Each row is a point on a landscape with many peaks, with its height.
A climber steps from a point to the highest of its 2 nearest points, and stops where none of them is higher. Distance is the straight distance between rows; heights are no part of it.
Z_825: [159 107 158  93 145 116 135 108 126 155 182 110 132 149 109 113 149 110
 130 125 110 181 165 125 161 159 110 144 124 108 155 137 140 110 160 121
 140 132 148 143 144 122 140 124  84  97 187 121 130  74 155 115 144 158
 137 126 117 142 125 160 123 134]  h=77
Z_667: [121 156 170 126 144 133 121 128 150  98 162 139 103  96 100 128 135  97
  94 136 133 133 113 165 102 115 122 118 117 103  99 129 105 136 147 151
 147 137 152 141  36 118 104 134 180 152 105 134  75 119 129 124  86 145
 107 113 123 102 146 121  86 110]  h=226
Z_682: [ 57 160 130 123 130 127 109 126 145 122  85 134 125 114  96  98  77 188
 139 118 149  84 132 126  87 144  89 103 129 122 154  56 111 146 162 130
 159 109  92 167 164 125 131 127 133 142 166 117 153 147 109 136 137  64
 106  74 120 166 107 124 129 128]  h=459
Z_442: [137 156 179 147 144  82 119 158 194 126 172 102  89  87 142  91 118 117
  97 134 108 110 146 105 148 158 143 144  80 180 124 138 156 122 192 127
 164 138 135 130  80 179  55 141 170 125  97 100 135 151  93 160  89 119
 111 124  93  94 168 142  71 128]  h=460
Z_351: [147 126 138 112 132  79 107 132 171 142 160 104 133 141 149  91 139 198
 145  99 115 139 194  95 194 180 150 150 102 217 162 178 168  93 179 108
  94 125 114 119 173 157  57 170  83  97 132  80 152 170 135 137 156 118
 138 119 128 119 159 147 114 110]  h=59
Z_858: [153 114 100 143 131  89 138 108 156 130 110 111 137 155 127  89 131 210
 141  94 130 139 186  89 156 151 128 130 126 229 190 145 185  90 151 106
 104 107 115 120 202 125 108 154  56 105 122  94 148 186 145 109 155  93
 144 116 117 141 161 120 130 154]  h=72
Z_199: [162  94 135 143 149 141 139 140  86 150 191 135 119 187 146 167 136 105
 151 149 125  97 103 101 166 102 139 137 157 104 153 195 131 141 137  82
 153 104 124 139 107 118 159  96 137  59 104 117  98 126 163 111  98 169
 102 191 112  82 150 137 158 123]  h=531
Z_439: [162 139 110 135 148 147 134  28 153 105 117 126 135  66 109 151 111 152
 129 121  97 171 162 103 116 195  99 119 122 155 103 113 162  69 161 144
 193 117 106  88 108 124 136 130  77 131 118 120 137 125 124 117 159 112
 117 121  74 160 132 141 129 168]  h=456
Z_751: [121 126 101 156 132 123 127 164 139 146 159  99  92 115 172 101 122 122
 132 144 106  80  96  75 132 126 157 124 132 136 176 174 157 175 103 107
 139 119 117 153 124 214 103 121 123 102 108  97 137 198 124 137  94 141
 117 134 115  89 162 125 142 133]  h=528
Z_107: [181 102 149 113 158 130 170 123 105 123 182 122 128 197 134 186 143 127
 159 114 134 134 124 108 183  87 121 156 112 106  96 155 143  92 144 102
 170 110 126 128  91 127 162 109 142  69 117 109  86 120 163 152 112 177
  95 195 121  86 166 145 142 129]  h=492
Z_677: [ 24 128 114 172 140 126 100 169 148 131  66 158 142  94 116 117 120 138
 125 148 128  70  86 116  52 115 144 124 134 169 128 117 126 150 100 124
  81 146 109 157 154 172 118 131 141 170  70 157 164 179  87 159 171  87
 117  54 140 105 127  84 105 168]  h=199
Z_70: [164 102  95 129  92 140 129  86 117 143 133 117 132 147 138 129 136 114
 139 109  86 162 129 120 130 145  97 126 157 112 169 122 160 125  64 136
 116 116 132 140 190  79 172  96  59 122 172 113 156  96 159  85 130 117
 167 141 117 179 122 141 139 132]  h=664
Z_854: [125  77 119 152 105 141 152 209  92 126 162 154 124 152 169 109 144  96
 143 152 127  97 116 125 124  83 160 119 202 123 171 183 132 179  69 102
 107 132 155 154 176 128 131 124 122  76 127 125 121 145 139  83 104 142
 137 154 140  98 101 141 148 102]  h=667
Z_669: [195  87 138  91 128 150 146 117 128 148 129 138 178 145 110 157 164  78
 137 144 102 189 131 149 196 109 142 171 140  95  98 116 136 107 112 143
 152 140 145 104 112 116 170  88 113 145 160 123 139 102 131 153 169 163
 160 187 130 145 143 138 124 149]  h=633
Z_357: [200 104 150 115 147 159 109 160 133 132 141 106 141 130 124 121 156  62
 119 138  90 166 145 133 176 106 205 157 100 134 113  93 143 155 139 143
 111 156 172  93  97 143 120  68 170 141 126 138 149 117  87 136 115 187
 177 193 165 132 148 118 129 146]  h=510
Z_329: [ 74 173 128 131 121 112 110  95 144 133  55 153 125  94  88 103  66 184
 122 116 139 108 138 142 109 155 101  97 123 141  88  70 110 134 214 125
 145 124 106 132 155 119 109 155 124 135 118 141 159 127  73 118 143  60
  96  96 108 139 115  91 131 154]  h=407
Z_348: [198  87 114 152 122 162 145 124 130 156 150 144 135 106 123 147 130  66
 148 180 100 133 106 105 101 114 151 134 160 140 149 166 164 171 123 120
 138 137 172 113 150 164 129 103 101 115 121 119 164 122 127 101 122 164
 150 167 125 109 139 141 142 161]  h=425
Z_901: [111 145  57 131  89 102 148 102  84 126 103  97 126 146 148 184 116 185
 154  88 178 106  94 113 141 106  86 119 159  96 107 158  99 109  45 144
 128 111  70 124  87 110 171 160 158 129 123 122  94 173 165 144 133 141
 106 148 137 102 136 115 180 110]  h=516
Z_449: [163 121  59 125 126 137 119  74 121 118 125  81 130 128 162 181 145 175
 150  93 105 166 122  85 160 139  79 149 140 148 121 161 133  78  86 146
 169  99  55 113 107 137 143 101 109 141 125 119 120 167 134 148 135 145
 149 156 113 136 179 148 151 154]  h=90
Z_670: [156 127 134 133 152 116 110 145 125 167 206  70  90 148 166 116 130 133
 144 118 115 119 104 117 143 110 141 110 112 128 162 172 143 157 133 102
 138  90 119 175 126 187 116 116 152  65 137 139 132 148 138 141  69 147
 115 171 117 103 147 141 118  92]  h=478
Z_752: [160 122 197 143 147 115 144 143 179 134 193 129  80  85 134 107 130  72
 114 171  90 134 152 122 141 135 145 129  95 162 117 162 155 150 197 134
 197 161 156  99  70 167  77 122 163 108 111 107 137 124  87 131  90 168
 114 161  87  92 157 140  74 147]  h=420
Z_974: [146 125 150 115 116 136 153  98  91 131 140 163 139 149 107 152 132  85
  99 132 125 170 151 147 127 144  83 115 144  79 124 127 110 108 111 127
 163 111 164 121 117  72 171 111 103 109 165 122 118  71 168  85 142 132
 113 131 124 155 117 158 139 133]  h=99
Z_179: [ 84 141 131 131 127 139  80 115 175 105  85 140 119  88  94 118 117 122
  94 136 131 146 109 131 102 151 116 149 107 144  70 105 128 122 155 137
  98 127 125 104 108 158  80 106 135 193  72 154 125 124  89 165 144 101
 113  78 148  97 131  90 107 155]  h=574
Z_464: [100 140 142 126  99  93 170 179 104 126 100 141 150 175 167  99 139 123
 118 115 172 110 123 111 152 123 143 151 144 110 107 137  98 164  80 134
 111 156 160 119 122 149 121 176 151 161 129 117 104 145 126 158 147 145
 133 107 179 102 124 123 144 138]  h=551
Z_371: [ 79 142  80 186 123 145 141 102 125 123  94 141 100  86 113 154 112 150
 175 148 125  65 101 119  42 141 117  82 156 154 168 137 110 142 133 116
 161 129  95 159 121 148 136 128 131 119 108 125 150 178 122  98 110 114
 111 107  85 130 120 116 160 138]  h=585
Z_981: [185  62 153  98 122 118 139 121 107 125 134 177 167 155 126 101 167 112
 142 169 126 167 141 179 162 141 154 123 160 109 174 132 157 124 144 123
  87 162 163 115 170  92 155 134  49 104 179 104 146  50 188 104 182 199
 158 167 171 130 102 181 159 111]  h=511
Z_942: [150 135 125 122 100 142 107 109 154  94  81 144 123 119 114 127 151 128
  87 123 133 196 131 153 169 157 115 160 102  97  47  76 115 113 125 156
 112 134 151  82 113 106 107 113 110 192 121 142 111  92 113 158 159 131
 148 117 162 142 114 120 108 152]  h=231
Z_278: [134 155 207 103 131  91 151 199 143 131 186 124 130 168 153  86 147  98
  93 133 136 133 161 141 163 125 153 164 107 121  98 120 114 154 146 116
 119 154 174 117 126 151  81 167 141 127 153 120 130  99 110 155 131 149
 137 132 188  96 113 123 127 103]  h=443
Z_571: [133 167 162 118 156 157  95 129 124 118 175 153  98 149 109 140 146 111
 117 124 114 140  63 176 105  90 120  98 101  87 131 132 114 129 120 144
 150  97 117 140  45 121 117 116 195 149  82 135  73 141 155 136  46 145
  89 155 105 118 150 126  77  99]  h=260
Z_514: [160 117 145 103 117 131  85 110 179 122 121 125 134 143  99  87 166 125
  59 117 105 218 166 136 216 165 137 163  84 111  51  77 137  80 156 152
 121 143 148  93 131 116  97 118 100 197 143 124 114  88 122 163 174 134
 182 127 145 160 153 150  72 140]  h=269
Z_397: [176 129  62 145 143 172 126  85 133 110  90 151 164  93 127 182 144 106
 151 164  94 156 100 133  92 145 109 149 152 132  94 146 121 110  87 154
 146 117 114  70 101 140 143  78 111 168  86 149 156 139 120 122 135 161
 146 153 134 133 122 109 157 178]  h=350
Z_191: [115 101 117 172 118 158 143 109  95 126  85 189 120 101  97 147  98  88
 132 176  98 114 132 140  52 145 112  78 163 139 140 107 127 141 109 123
 147 158 143 135 177 115 157 118  96  88 129 137 167  93 112  82 159  94
 139  97 120 128  89 117 127 177]  h=377
Z_847: [145 126 157 123 113 103 175 166 135 135 154 144 114 158 147 119 129 116
 108 148 138 145 156 107 179 134 125 173 132 134  91 158 124 136 137 126
 138 166 146 101  96 153  97 176 130 122 121 114 146 138 120 161 138 168
 118 143 164  80 135 138 155 147]  h=490
Z_109: [170 130 111 115 111 126 152  64 140 121 105 120 139  96  91 158 113 162
 115 124 128 200 167 103 161 163  67 123 116 113  79 123 131  72 140 132
 185 146 130  79  84 111 141 143  90 144 154 122 117 106 151 133 154 132
 129 144 125 146 137 171 151 155]  h=412
Z_741: [179 145 148 121 175 158  62 137 160 135 171  87  90 106 132 119 164  92
 107 124  83 146  89 133 112 108 158 105  89 142 171 127 152 142 149 132
 126 100 109 142  78 169  83  76 195 138 100 142 120 153 112 142  44 160
 132 170 121 128 179 109  85 113]  h=342
Z_139: [ 86 148 170 151 125  94 173 156 146 135 104 157  96 126 113  76  86 132
 127 173 133  87 167 136 136 153 131 127 120 173 133 110 123 144 201 110
 141 157 145 137 159 137  95 182 112  91 135 113 135 112  76 126 138 117
  98  86 132  85 117 131 128 135]  h=154
Z_915: [119  77 165 153 125 112 160 162 114 135 102 192 103 135 110  85 125  91
 148 212 132  98 173 135 108 114 134 110 154 179 147 109 135 137 186  96
 136 168 153 142 169 127 143 176  91  59 116 138 152  95 107  92 164 133
 110  88 123  96  87 153 152 149]  h=178
Z_112: [ 64 149  99 116 143 141 110  92 145 113 135 124 132  86  94 162 120 134
 108 119 139 132 113 162  55 129  79 112 131  85 146  81  66 118 116 152
 125  94  81 144 108  89 151 110 144 154 151 141 123 109 122 123 100  86
 125  78 120 191 111 128 119  85]  h=654
Z_36: [173 137 156 103 144 129 115 200 127 157 209  83 134 161 172 114 142 140
 130 122 120 100 103 100 192 100 177 150 101 149 140 141 146 156 134  95
  84 132 157 132 121 193 104 112 151  83 127 142 152 149 123 156 104 154
 138 189 167 115 145 100 119  86]  h=430
Z_818: [169 125  45 149 136 181 119 120 126 109 119 120 149 131 128 188 154  98
 149 134 103 154  79 144 107  89 111 161 155 101  79 147  72 104  83 171
 120 110 115  67  57  86 151  71 143 189  85 170 123 162 126 129 103 160
 136 152 135 142 120  89 162 129]  h=404
Z_568: [114 141 106 133 115 122 139  96 162 126  77 136 133 150  97  95 105 192
 119 107 122 138 172 115 150 169 120 127 123 183 152  80 173 109 163 119
 115  97 132 122 197 119  99 137  67 119 148 110 157 141 118 106 151  75
 122  86 116 143 141 133 117 156]  h=89
Z_465: [152 131 181 125 157 107 135 105 153 125 152  99  82  94 133 131 105 140
 139 110 100 148 168 115 160 156  73 112  96 151 131 154 151  83 186 113
 205 110 106 142 102 126 110 126 130  96 141 125  94 127 134 112 106 128
 109 131  61 130 178 190  81 154]  h=666
Z_735: [173  96 135 134 121 159 120 164 122 138 130 139 133 147 124 121 140  75
 135 154 108 150 112 127 146 112 186 167 133 140 123 145 151 174 101 145
 113 142 170 102 156 143 116  99 121 141 126 152 150 113 106 116 139 169
 166 162 162 130 137 121 137 169]  h=468
Z_766: [ 64 148 145 122 107  86 197 150 114 117 128 124 122 134 134  99  97 157
 144 110 183  94 146 118 128 127 106 121 144 103 140 134  93 143 132 102
 149 125 132 184  99 111 152 190 155 119 158 106 106 135 136 132 135 128
  84  91 133 119 120 150 145  93]  h=694
Z_6: [214 104 167  78 156 147 135 140 147 168 150 125 186 138 100 160 168  44
 140 158  97 183 134 142 196  99 197 182 109 121 121 113 149 117 171 135
 135 162 191  78 109 130 142  80 127 125 147 112 142  83 102 157 135 194
 179 215 148 147 145 127 120 120]  h=565
Z_796: [108 153 113 124 135 144  92  64 128 129 139 102 101  81 105 151 114 117
 131 102 104 138 139 161  76 167  61 110 121 110 161  89 121 111 133 141
 164 101 101 159 119 115 136  80 122 134 165 123 115 135 132  89  99  66
 142  90  82 175 134 146  93 118]  h=562
Z_490: [ 83 142 150 106 127  92 166 157 112 140 151 109  99 157 146  94  99 181
 174  91 153  91 167 123 151 129  84 120 126 111 188 143 127 120 149  91
 160  89 102 190 125 131 136 155 124  71 153 116 113 137 159 127 123 142
  68 116  94 136 142 174 128  77]  h=631
Z_505: [141 150 134 135 162 137 125  92 142 129 131 117  67  64 123 152 114 138
 144 131 112 131 132 148  96 159  57 109 115 107 119 155 113 105 162 134
 199 116 102 135  63 106 127 117 158 119 109 128  91 110 155  99  86 142
  94 137  62 128 140 150  78 127]  h=740
Z_947: [120 154 152 109 116 106 173 176  70 124 141 116 153 197 181 138 132 132
 124 105 174 104 114 132 202  96 160 151 141  98  91 158  97 136  93 122
 108 152 137 132  84 120 147 156 157 129 120 122  81 158 130 169 125 163
 113 162 157  98 123 113 154 119]  h=618
Z_417: [ 75 138 104 160 120 116 114  97 125 128  52 166 141  88  93 160  90 142
 152 158 101 105 112 128  48 135 109  86 137 174 103 131 123  97 164 119
 113 145  82 103 160 141 139 135 133 128  58 192 173 154  88 110 148  93
 113  96 102  74  88  59 160 171]  h=271
Z_658: [125 140 109 104 108 118 134  74 131  84  95 162 134  81  97 147 119 131
 104 104 155 159 119 155 100 158  85 122 117  72  66 114  89 100 108 149
 126 140 124 101  96  57 141 155 148 180 148 155  97  68 156 113 118 122
 110 112 153 139  70 124 169 112]  h=160
Z_261: [ 90 173 165 114 121  81 149 162  86 109 162 110 151 168 163 150 127 151
 128  80 214  89 109 113 153  76 142 133 135  83  78 168 100 154  92 120
 114 133 137 156  61  95 136 192 185 144 111 110  70 139 165 183 110 116
  69 142 136 109 122 124 143 100]  h=696
Z_813: [ 98 150 121 161 131 131 152 108 129 126 107 102  90  75 114 141  99 146
 160 140 126  76 124 148 107 133  82 113 124 125 139 157 104 143 160 127
 194 141 118 161  75 140 128 132 162 115 102 106 112 158 115 115  91 119
  85 113  79 101 139 145 119 129]  h=660
Z_869: [ 97 156  53 148 113 139 115  99 122  98  73 123 136 112 115 151 117 174
 134 121 106 129 126 125  82 165 102 138 138 147 135 112 146  98  87 155
  97 109  85 105 156 143 122 112  89 182 109 139 153 167 114 137 147  75
 138  80 135 161 113 111 136 149]  h=133
Z_695: [135 113 156 127 137 137 120 178  77 144 219 151 150 194 170 146 131 103
 140 133 141  85 109 132 141  93 172 136 178  92 172 164 124 186 107  83
 101 108 157 169 165 113 152  97 133  50 118 129 106 109 151 120  80 164
 125 189 114 106 117 135 162  83]  h=589
Z_499: [189 119 131  89  89  95 170  91 129 114  97 108 120 124 120 172 127 152
 130 101 180 195 137 104 208 106  80 136 117 119  53 147 124  73 141 127
 187 165 104  63  50  88 135 170 146 136 134 123  96 115 155 152 151 167
 103 163 122 102 157 152 142 146]  h=427
Z_300: [ 68 170 133 120 125  87 144 135  97 111 150 116 130 114 121 141 128 162
 143  93 203  81  94 125 103  97 127  98 122  58 112 171  75 152 100 117
 138 126 106 171  69  95 157 179 189 143 124 120 104 144 162 153 105 123
  58 114 108 135 115 116 150  88]  h=790
Z_85: [ 73 153 163 108 130 128  97 145 164 127 144 122  98  93 123  94 118 143
  85 124 140 110 132 144 116 122 123 123  96 115 127  86 118 148 146 132
 144 118 135 163 101 127 107 122 150 153 136 126  93 135 103 159  97  93
 107  75 141 135 128 133  63 112]  h=189
Z_826: [136 122 109 146 117 123 183 135 127 138 121 142 108 143 159 144 137  94
 141 145 122  98 115 102 144 123 148 144 146 151 110 180 140 163 111 131
 148 161 145 109  83 169 107 150 144 128  97 113 122 167 108 135 130 174
 114 154 140  69 123 130 173 170]  h=529
Z_919: [165 100  93 108 126 170 102 130  83 144 124 117 145 170 143 118 163 114
 139  97  84 168 124 143 165 131 154 156 134  96 163 101 129 140  77 160
  73 106 145 133 193  95 159  72  93 151 194 125 135  74 143 106 138 135
 213 150 149 169 136 121 132 115]  h=593
Z_598: [115 142 151  77 138 137  73 167 154 167 158  81 144 146 162  60 152 117
  60  97 140 150 142 124 143 123 185 133  91 109 146  60 134 168 112 129
  47 109 167 135 173 136  99 115 158 171 158 132 125 106 123 176 133 115
 178  85 184 175 124 131  90 104]  h=394
Z_686: [112 110  78 159  77  89 208 141 103 112  70 160 120 134 126 130 102 141
 156 147 159  77 135  99  95 125 122 103 152 155 116 172 134 128  72 113
 116 157 123 135 121 124 164 181 143 119 121 118 119 151 124  75 160 140
 103 137 132  97 100 149 187 137]  h=621
Z_883: [ 62 148 173 106 125  86 118 162 171 145 138 107 113 134 135  69 110 141
  99 123 144 110 165 122 154 147 135 125 107 145 145  94 127 162 170 124
 136 121 148 152 166 147  86 146 121 122 166 112 123 120  94 140 142  85
 115  48 149 133 120 125  91 116]  h=158
Z_806: [136 137 174  80 140 140 102 183 104 166 199 105 165 168 162  73 160 110
 100 100 153 145 131 145 143 113 164 133 108 101 163 103 121 167 128 123
  78 108 179 151 169 130 124 118 140 127 182 144 115  81 153 134 119 128
 173 121 160 163 106 144 102  91]  h=450
Z_225: [ 78 125 146 120 116 102  97 165 151 163 130 117 129 140 131  50 115 151
 102 114 143 107 158 109 135 160 175 119  94 172 171  85 162 154 149 121
  58 119 139 152 236 137  88 133  77 134 160 122 154 123 124 128 154  77
 147  60 150 154 114 121  93 124]  h=134
Z_407: [174 142 185 104 138 105  99 185 138 155 200 102 156 152 166  69 148 125
 117 134 132 133 135 135 178 122 175 171 104 151 119 122 133 162 166 112
  68 172 178 119 117 196  66 152 162  96 134 150 174 102 116 154 139 168
 162 165 193 125 118 101 111  79]  h=397
Z_924: [106 100 136 150 117 124 139 174  88 138  89 144 160 162 169  77 145 123
 121 131 158 131 143 140 110 107 156 118 124 126 170  95 134 132  69 131
  78 131 165 151 235  88 130 143  65 133 167 118 133 106 158 115 175 107
 167  71 178 143  89 151 110 102]  h=270
Z_754: [130 142  53 126 131 146 119 108 105 114 135  93 128 151 143 197 154 151
 160  97 132 126  78 134 128  92  93 135 146  85  99 158  90 103  79 148
 111  86  90 123  81 107 147 110 140 158  98 139  92 148 164 143 101 141
 112 153 133 140 134  97 160  97]  h=463
Z_277: [130 140 122 139 127 142 117  51 134 120 114 133 120  73  95 145  80 146
 131 123 106 147 163 132  87 176  66 102 132 119 123  70 130 104 154 140
 189  94  96 119 129  91 152 111  93 107 151 120 122 114 113  82 130  93
 120 108  74 161 115 144 138 149]  h=503
Z_260: [ 51 141  84 143 119 144  86 125 143 114  83 155 149 103 103 142 126 136
 122 142 125 103  95 131  41 122 126 116 147 149 142  97 119 128  95 159
  80 113  94 122 195 138 138 106 113 178  93 149 171 153 108 150 167  68
 142  49 143 160 121  87 101 149]  h=164
Z_152: [166 147 151 123 179 175  64 130 119 137 175 112  88 172 129 134 146 102
 119 119 105 109  66 151 103  69 152  76  84  85 172 122 149 147 140 135
 141  83 109 169  84 145 121  76 205 122  79 134  98 147 155 140  35 154
 115 187  86 142 167 118  62  78]  h=300
Z_71: [ 69 135  54 152 114 141 168 109 109 116 108 157 164  88 102 180 101 121
 153 150 143  73  92 130  51 115 126 114 142 116 105 172  65 109  80 129
 117 147 117 122 109 114 171 162 147 150 103 154 156 156 145  95 104 124
 106 124 126 135  89  82 208 103]  h=493
Z_314: [ 41 131 126 167 121  97 133 147 159 124  57 151 148  77  93 146  89 122
 124 167 151  64  89 127  77 116 136 100 120 166  85 139 102 138 159 128
 108 186 103 134 128 161 127 170 157 155  71 182 160 142  73 142 158 105
  95  68 130  70  99  69 153 153]  h=232
Z_650: [ 73 164 108 129 125 114 133  94 134 105 132 121 129  85 105 148  84 149
 156 107 161  86 107 162  72 122  88  83 130  70 129 142  66 110 108 128
 156 112  90 159  83  93 168 154 165 128 129 134 115 141 176 118  93  97
  93 123  94 157 118 126 157  70]  h=785
Z_932: [177  75 139 109 142 177 113 147  71 135 136 113 178 199 155 163 153  71
 144 101 115 137 117 149 172  92 175 172 140  89 148 112 113 140  89 147
  81 112 147 125 158  72 203  62 117 108 173 135 128  89 130 105 125 161
 191 188 144 143 131 112 139 125]  h=533
Z_701: [ 56 128  86 168 115 116 144 124 138 117  77 132 112 110 106 127  86 194
 155 120 148  64 108  98  46 123 114  89 143 149 179  89 119 147 113 128
 141 128  77 176 156 128 168 151 132 119 125 118 167 183 124 132 142  68
 101  85 110 168 105 129 150 131]  h=519
Z_259: [149 132  52 131  95 137 126  87 125 116  97 101 125 137 135 137 129 190
 141  71 113 138 144  90 146 164  87 126 152 167 137 130 151  86  81 121
 129  86  97 116 146 123 136 118  68 151 149 114 138 181 125 117 151  95
 144 127 124 160 162 149 136 144]  h=108
Z_535: [ 75 139 123 109 127 111  83 103 161 121  96 121 137 138 102  81 123 168
  82 105 125 122 161 136 150 162 143 131 111 161 160  53 174 137 164 134
  96  86 111 140 217 140  99 113  84 161 142 119 149 144 107 147 161  35
 125  66 112 158 146 110  83 159]  h=110
Z_580: [ 94 153 120 107 118 123 107 101 154  88  69 147 140  97 116 105 121 142
  76 111 166 148 110 154 127 142 105 133  95  99  37  92  84 110 136 139
 114 143 138  96 120  94 118 167 147 201 135 161 103  72 133 138 143  94
 132  92 182 128  97 108 133 122]  h=193
Z_129: [ 92 135 111 156 136 163 114 158 151 111 115 150 123  89 130 137 138 100
 104 175 123 122  99 130  77 110 144 153 129 123 104 145 114 167 116 146
 108 141 146 102  98 174  98 133 156 190  71 150 130 150  98 154 119 146
 123 110 165 106 126  88 128 145]  h=658
Z_479: [108 114 105 141 101 158 139 122  83 124  93 167 135 137 122 128 115 111
 111 141 121 125 128 143  92 139 130 107 148 113 134  82 123 139  83 135
  96 131 155 140 196 105 154 128  81 142 151 113 135  90 129 103 162  88
 154  84 161 154  89 125 117 132]  h=322
Z_308: [ 90 155 146 156 151 164  81  69 137 143  79 131  98  79  91 121 105 136
 138 134 116 106 135 157  82 140  89  91 142 153 123  75 126 143 239 133
 167 114  95 145 178 140 102 101 145 140 102 137 164 159  72 127 128  53
 119  86  94 130 104 105 100 174]  h=356
Z_398: [ 66 137 109 147 108 104 202 132 113 103  77 156 147 102 113 145  83 145
 132 137 178  55 104 119  46 124 143  84 153 129 118 137  88 135  82 101
 125 162 108 155 125 114 171 195 153 120 132 112 147 147 146  97 131 106
 109 113 124 125  85 125 196 102]  h=557
Z_363: [144 119 193  85 144 150 108 171  67 163 210 118 172 176 189 120 164 113
 123 118 164 123 110 151 137 108 170 136 158  91 189 134 116 169 128 118
  45 110 161 147 167 107 163 116 122  78 159 143 126  58 160 108  99 159
 170 174 129 139 114 133 127  72]  h=515
Z_951: [110 139 119 163 155 140  98  70 140 129  85 143 126  46 102 147 104 136
 139 160  90 101 138 128  71 155 110  93 135 182 104 118 127 108 211 143
 152 109  85  91 137 155 113 108 118 134  61 161 176 167  78 104 130  56
 111  85  79  84 122  65 130 175]  h=311
Z_362: [139  64 108 141 110 126 140 159  99 126 147 121 113 135 147 112 139 138
 152 135 107 127 117 126  97 113 122 120 182 129 216 157 149 136  77 105
 104 107 138 157 199 100 154 122  85  70 161 123 139 111 154  78 109 116
 149 138 113 138 116 158 140 103]  h=750
Z_923: [ 99  75 121 179 124 104 163 199 107 134  77 152 134 152 156  76 143 154
 152 152 159 117 163 123 102  95 154 122 137 157 179 146 158 124  86 100
  82 139 145 165 210  97 110 160  80 101 117 124 135 142 137 117 193 101
 143  87 171 130  77 138 122 114]  h=233
Z_331: [125 133 156 131 164 116 115 119 155 148 181  79  79 122 148 101 113 153
 168 116 128 116 168 140 158 145  81 127 102 134 176 150 159  89 198  96
 162  85 117 177 157 138 134 117 126  65 166 121 113 110 159 130 112 139
 112 133  82 123 165 176 101 106]  h=620
Z_727: [176 104  96 106 141 148 110  71 120  98 121  84 132 159 131 218 164 157
 156  85 109 173 109 118 192  83 100 147 114  93  82 133 124  67  92 152
 165 105  78  95  71 117 176  70 135 107 126 113  83 142 144 148 126 163
 142 189 112 133 184 126 138 137]  h=73
Z_811: [155 142 127 108 117 139 131  96  88  91 138 159 168 123 109 199 132 101
 115 126 140 150 117 165 114 137 108 121 155  57  72 150  97 121 103 145
 149 142 138  94  76  67 165 119 159 153 119 137  90  84 164 104 116 143
 112 157 117 143  89 124 153 117]  h=128
Z_877: [151 112 138 113 138 192  86 165  51 145 175  96 172 189 171 149 143  72
 122 109 138 107 115 147 137  89 222 145 171  94 172 117 112 177  93 146
  58 112 161 146 166  94 168  77 143 101 153 150 119  63 122 107  70 128
 187 193 135 152 115 109 125  87]  h=470
Z_558: [108 144 108 152 122 151 129 177 122 147 142 117 114 135 155 119 139  93
 124 139 126  94 100 106 114  99 176 137 135 132 139 172 135 182  95 139
 125 126 143 142  93 195  84 144 158 155  81 128 129 173 113 158 104 152
 106 144 158 106 141 103 147 135]  h=584
Z_987: [ 92  72 151 159 117  96 175 191 101 114 113 179 120 140 135  89 121 128
 139 161 150  81 154 149  97  96 143 106 164 152 167 128 119 141 123  88
 121 150 150 166 176  92 137 173  92  61 136 131 130 118 143  82 151 129
 110  87 146 118  81 166 159 110]  h=202
Z_44: [100 107  78 150 119 147 158  99  96 101  89 191 143  89 104 184  90 100
 144 167 107 109 111 141  24 149 121 100 171 115 116 136 105 117  77 137
 130 157 114 103 128 103 168 124 109 115 117 128 153 111 134  84 134 108
 123 121 119 142  71 113 175 141]  h=431
Z_426: [204 145 188 105 174 148  95 133 143 164 204 125 100 118 118 116 137  74
 106 145 104 137 118 136 131 123 154 108  87 138 144 147 149 128 170 136
 159 137 143 126  81 148 114  95 200 103 126 138 105 105 113 130  66 166
 125 184  96 116 157 132  66 117]  h=379
Z_758: [186  84 117 111 127 138 159 104 126 147 103 167 172 145  99 119 159  80
 146 173 105 182 163 145 177 125 143 157 129 110 136 126 146 115 132 131
 124 149 172  89 158 105 145 138  54 146 163 100 161 110 141 139 198 179
 171 154 148 129 118 159 143 164]  h=569
Z_631: [118 136 147 164 138 118 103 112 171 104 115 117 103  88 127 109 108 141
 112 126 105 131 143 103 129 165 138 160  99 185  97 137 164 125 162 132
 116 121 116 115 108 189  60 123 120 154  86 129 127 174  89 148 138  98
 122  97 107 106 157 107  84 163]  h=512
Z_353: [172 159 170  79 128 125  73 168 167 129 158  83 125 150 145  69 166 113
  66  93 120 178 114 144 177 121 179 139  76 123 115  60 145 140 133 145
  81 145 145 139 124 159  82 110 188 162 158 157 111 106 101 166 124 132
 157 135 152 169 140 126  75 111]  h=346
Z_788: [159 128 141 102 133  91 114 120 144 160 133 115 141 160 138  94 161 169
 124 110 117 185 177 106 204 172 128 160 110 163 149 135 145  97 159 121
 103 148 142 102 162 142  92 141  74 117 178 102 144 120 151 135 162 147
 162 134 152 147 158 141 120 127]  h=60
Z_406: [184 114 174  97 134  85 176 126 132 127 157 118  94 178 125 172 154 144
 146 103 155 164 153  99 199  96  99 132 105 141  72 169 138  60 159 121
 183 136 100  99  61 132 126 166 145  75 124 107  88 105 160 158 125 171
  87 167 102  97 174 173 125 131]  h=461
Z_516: [176 100 105 163 128 154 122  82 149 119 102 149 144  96 113 159 137  91
 155 177  76 156 113 101  95 151 144 127 146 174 139 149 186 129  97 137
 147 134 132  82 168 154 141  93  87 151 107 121 173 142 112 106 169 135
 157 136 102 117 142 137 122 189]  h=380
Z_133: [174 142 142  78 117 148  87 147 179 105 117 106 118 149 131 106 169 136
  78  74 111 213 114 132 228 127 148 168  84 117  76  65 139  84 125 151
 109 142 110 103 108 132  88 100 157 171 135 145  93 133 108 169 144 136
 175 149 136 163 173 133  74 119]  h=306
Z_200: [113 137  53 127  74  95 150 105 116 116  75 117 125 129 136 160  94 171
 136 123 187  93 132 102 126 130 100 128 135 141 109 172 115 122  69 124
 128 166 103  98  94 133 146 203 154 156 121 126 114 177 149 122 147 155
 108 132 138 103 107 123 197 113]  h=566

For each start below, name the point where the climber stops.
Z_308: Z_505
Z_987: Z_686
Z_449: Z_505
Z_225: Z_129
Z_974: Z_363

Call two points neighbours if one is among the 2 nearest of the other. Go from one point of each pair to the other, from neighbour to neighbour, staying as high as possible. Name the lowest point that can't be avoided.
Z_686 and Z_362: Z_139
Z_129 and Z_362: Z_109
Z_300 and Z_505: Z_331
Z_669 and Z_686: Z_397
Z_505 and Z_129: Z_847
